The views of a scene show one set of named points, each view turned or mirrored, and shifted as a whole, with a little noise and some points left out.

Scene 1
View 1
Z_671: [ -4 -13   0  21   0 -27  11 -15   7  13   1  19  -6   3 -32 -20  17 -28
 -20  -1  14   2  -3]
Z_30: [  5  -4   9  -2  -8   1   5  -3   7 -21   5  10 -10  11  -5   9  19 -13
  -6  -7   8   2  -5]
Z_408: [  5  -3  11   4  -5  -4   1 -10   9  -4   7  14  -3  13 -14  -3  17 -16
 -11  -4  18   8 -11]
Z_375: [  1  -7   8   3 -14   1   7  -6   8  -9   8  11  -2   3  -4  -2  21 -16
 -13 -10   9  -3  -1]
Z_337: [  5  -3  10   7   0 -11   0 -13   8   0   5  17  -6  18 -23  -5  14 -18
 -11  -1  21  13 -18]
Z_950: [  5  -2   9   1   4 -12   4  -6   4 -21  -2  15 -21  21 -19  12  12 -14
  -2   0  11  10 -12]
Z_775: [ -1  -8   4  15   2 -21   6 -14   7   8   1  20  -7  11 -30 -13  15 -24
 -17   1  16   7 -10]
Z_258: [  7  -1  11  -4  -1  -2   2  -3   5 -27   2  12 -17  19 -11  16  15 -10
  -2  -3  10   7 -10]
Z_825: [  5  -1  10   3   2  -9   1  -9   6 -12   3  15 -13  22 -19   6  12 -14
  -7   0  17  12 -17]
Z_11: [  6  -2  12  -4 -10   5   3  -4   7 -20   7  11  -9  13  -2  10  19 -10
  -6  -8   9   3  -8]
Z_288: [  1  -5   6  11   9 -24   3 -13   5  -3  -3  20 -17  20 -33  -2  11 -22
  -9   5  16  12 -14]
Z_770: [  4  -3   8  -5  -6  -1   8   1   4 -33   0  10 -19  10  -2  19  19 -10
  -2  -6   1  -1   0]
View 2
Z_825: [ 14  -3   6   3   1 -17  -1  -5  -4 -12  -4  -6  -5   0   8  21   0  12
 -15  23  -4 -15   3]
Z_671: [  9  -5  -2  10   4  23 -15  10   7  10  -7  -2  10 -17   0  13   5   0
 -24  27  -5  -7  -1]
Z_950: [ 10  -4  11   3   3 -19   9  -7 -11 -12  -4  -4  -7   3  11  20   4   9
 -14  29  -4 -12   2]
Z_30: [  5  -2  18  -6   3  -7   5  -7 -13  -7   5   7  -1  11   3  23  -7  11
 -13  23   1 -22   2]
Z_775: [ 12  -5  -2   9   5   9 -13   6   7   3  -7  -6   6 -14   2  15   4   4
 -21  24  -6  -6   0]
Z_770: [  0  -3  24  -5   3 -13  17 -11 -23  -9   4  10  -6  17   8  23  -3  11
 -11  28   1 -23   2]
Z_258: [ 11  -2  15  -3   2 -27  10 -11 -15 -17   0  -1 -10  12  10  24  -3  15
 -10  23  -2 -20   5]
Z_288: [ 12  -6  -1  13   3  -6  -3   1   1  -5 -12 -11  -1 -11  10  15  10   4
 -19  30  -8  -4  -1]
Z_408: [ 14  -2   5  -3   2  -4 -10  -1   0  -6   1  -1   1   0   1  21  -7  13
 -16  17  -1 -18   3]
Z_337: [ 16  -4   1   3   3  -2 -11   2   3  -4  -3  -4   2  -6   4  19  -2  10
 -18  19  -3 -13   2]
Z_375: [  2  -3  16  -9   5  13  -3  -2 -11   3   9  15   7   9  -3  22 -10  10
 -15  21   4 -25   2]
View 3
Z_337: [  8  -7  -2  -5  -4  -7   7 -15 -14  24   0 -23  -8  -4  24 -18 -15  24
   5   4 -11  -5  -6]
Z_671: [  8 -11 -17  -4  10 -27  -1 -13 -25  29 -12 -25  -4 -10   9 -17 -16  17
   7   6 -18   7 -16]
Z_288: [ 19  -3  -4  -6   6  -9  -2 -14 -18  29   0 -26 -10   4  28 -24 -23  28
  13   7  -6   7 -14]
Z_258: [ 17   0  24  -7 -11   6  -1 -11  -4  17   9 -15 -19  -2  29 -25 -10  34
   0   3   4  -9 -10]
Z_950: [ 21   0  16  -7  -5   1  -3 -11  -9  22   8 -19 -17   2  30 -26 -16  33
   5   4   2  -1 -14]
Z_775: [  9  -9 -11  -3   6 -18   3 -14 -21  29  -6 -25  -7  -4  17 -18 -17  21
   9   6 -13   4 -12]
Z_770: [ 16   0  34  -8 -12   2  -8  -7  -2  11   7 -10 -24  -8  19 -26   0  34
  -7   2   8 -10 -17]
Z_408: [  6  -8   4  -5  -9  -5   7 -15 -11  21   0 -21 -10  -7  22 -17 -10  24
   2   4 -10  -8  -5]
Z_825: [ 18  -1  14  -6  -9   4   2 -14  -9  22   8 -22 -15   3  32 -24 -17  33
   6   3  -1  -3  -7]
Z_11: [  8  -4  24  -6 -16   2   3 -13  -3  13   5 -15 -17 -10  22 -20  -3  30
  -5   1  -2 -15  -7]
Z_30: [  9  -4  23  -6 -12  -1   0 -11  -5  14   3 -14 -17 -11  20 -21  -2  29
  -6   2  -1 -11  -9]
View 4
Z_337: [  3 -18 -12   9   3 -16   3  -3  -4  -2 -25  16  -7   1   1  14 -11 -10
  11   2   9   0   2]
Z_671: [ 21 -28  -5  -8   3 -20  -6  -5  13  -3 -20  24  -6  -1  -4  23 -12 -12
  11   8  -3  12   1]
Z_775: [ 11 -20  -8   1   3 -17  -3  -6   6  -1 -24  21  -6   1  -3  20 -11 -11
  14   8   0  10   0]
Z_950: [-14 -15 -18  24  16 -11   0   5 -13  -4 -29  19  -3   7   5  21  -9   0
  19   1   3  -2   0]
Z_375: [  9 -35 -13   7   6 -23  14   8 -10 -12 -24  19 -12  -4   5  11  -6  -3
  -4  -8  11 -13   7]
Z_30: [ -4 -29 -17  19  12 -18  12  13 -17 -12 -27  17  -9   2   8  13  -4   2
   3  -8  11 -16   7]
Z_288: [ -6 -13 -14  17  13 -11  -4   0  -5  -1 -27  20  -3   6   1  23 -11  -5
  20   6  -1   6  -2]
Z_11: [ -7 -27 -18  21  10 -17  14  11 -20 -12 -27  15  -9   0   9   9  -5   1
   1  -9  15 -20   7]
Z_770: [-11 -34 -22  26  21 -18  10  21 -23 -17 -29  21  -7   4  10  19  -2   9
   3 -11   6 -20   7]
Z_825: [-10 -14 -16  21  11 -13   3   2 -13  -4 -29  16  -6   4   5  17 -10  -5
  14   0   8  -3   0]
Z_408: [  1 -20 -13  11   2 -17   8   0  -8  -6 -26  15 -10   0   4   9  -9  -8
   7  -2  12  -5   3]
Z_258: [-16 -22 -20  27  16 -15   7  11 -21 -10 -29  18  -6   4   9  17  -6   4
  10  -7   8 -13   4]
View 5
Z_950: [  0  -6 -11 -17  -5  -7   0  19   5  -3 -14  -1  -1   0  18  25   5   5
   5  20   3  -3 -12]
Z_30: [-10  -2  -5 -19   1   0   6   9  11  14 -12   0   2  -5  14  17   1   1
   4  18  11  -9  -1]
Z_671: [-11  -6  -4  14 -26  20   8   3 -13  -9 -17  10  13 -12   0  24  15  -2
 -11  10  12  10 -22]
Z_11: [-10  -2  -6 -21   1  -1   6  11  14  18 -11  -3   1  -8  12  16   2   1
   7  16  11 -10   0]
Z_375: [-18   0  -3  -9  -4  11  10   2   8  18 -11   2   7 -11   7  15   2  -3
   0  12  17  -7  -2]
Z_770: [ -5   2  -7 -23   9  -8   2   8  14  13 -10   2  -2   4  24  20  -6  -1
   3  24  13 -12  -1]
Z_825: [ -3  -8 -11 -15 -11  -3   3  20   5   0 -13  -4   1  -8  10  22   9   7
   7  16   1   0 -11]
Z_337: [ -8  -7  -8  -4 -17   8   7  16   1   1 -15  -3   6 -14   3  21  14   6
   2  11   3   3 -12]
View 6
Z_11: [  2  -8   5  -8  11   1  17   8  -6   0  -1   5 -23   7  -3   6 -11   0
 -13  10   8  13  -3]
Z_288: [ -6 -30   2 -15  -8 -11  25  14 -19   5  28   9  -7  20 -21  13  -3  20
  -5  15  10   1   2]
Z_770: [ -4  -8  13  -9  13  -1  21   8 -10  -3  -5   8 -19  17  -3   4 -20 -15
  -5  14  11  11  -1]
Z_671: [ -2 -33 -12  -7 -23   6  15  10 -27  17  26   5   2  15 -12  29  12  15
  -6  13   0   1   8]
Z_375: [  4 -12  -4  -4  -1  10  13   6 -13   9   1   2 -15   5   2  18  -1  -3
 -13  10   2  12   2]
Z_408: [  3 -15  -4  -7  -1   0  17  10 -11   6  14   4 -17   6  -8  14   0  16
 -15  10   6   8  -1]
Z_337: [  1 -21  -4  -9  -5  -1  19  11 -14   8  20   5 -12   9 -12  15   2  20
 -13  11   6   6  -1]
Z_30: [  0 -11   4  -7   8   1  18   8 -10   1  -1   6 -18  11  -2   8 -12  -3
 -10  12   8  11  -1]
Z_950: [ -5 -20  11 -14   5 -11  25  11 -12  -2  13  10 -16  20 -16   6 -15   7
  -4  15  13   5  -1]
Z_825: [ -2 -17   6 -12   3  -8  22  12  -9   1  17   8 -16  13 -15   7  -8  16
 -11  13  11   5  -3]
Z_258: [ -3 -12  12 -12  12  -7  23  11  -7  -4   5   8 -20  15 -10   3 -18   2
  -8  12  12   9  -2]
Z_775: [  0 -32 -10 -11 -19   1  17  12 -23  15  30   4  -3  13 -16  24  10  24
  -9  12   3   1   4]

Which points are out of place in each view (at most two, in the order of its rows)? Write none if all are in place.
view 1 | Z_337
view 2 | Z_258, Z_375
view 3 | Z_825
view 4 | Z_950, Z_288
view 5 | none
view 6 | Z_775
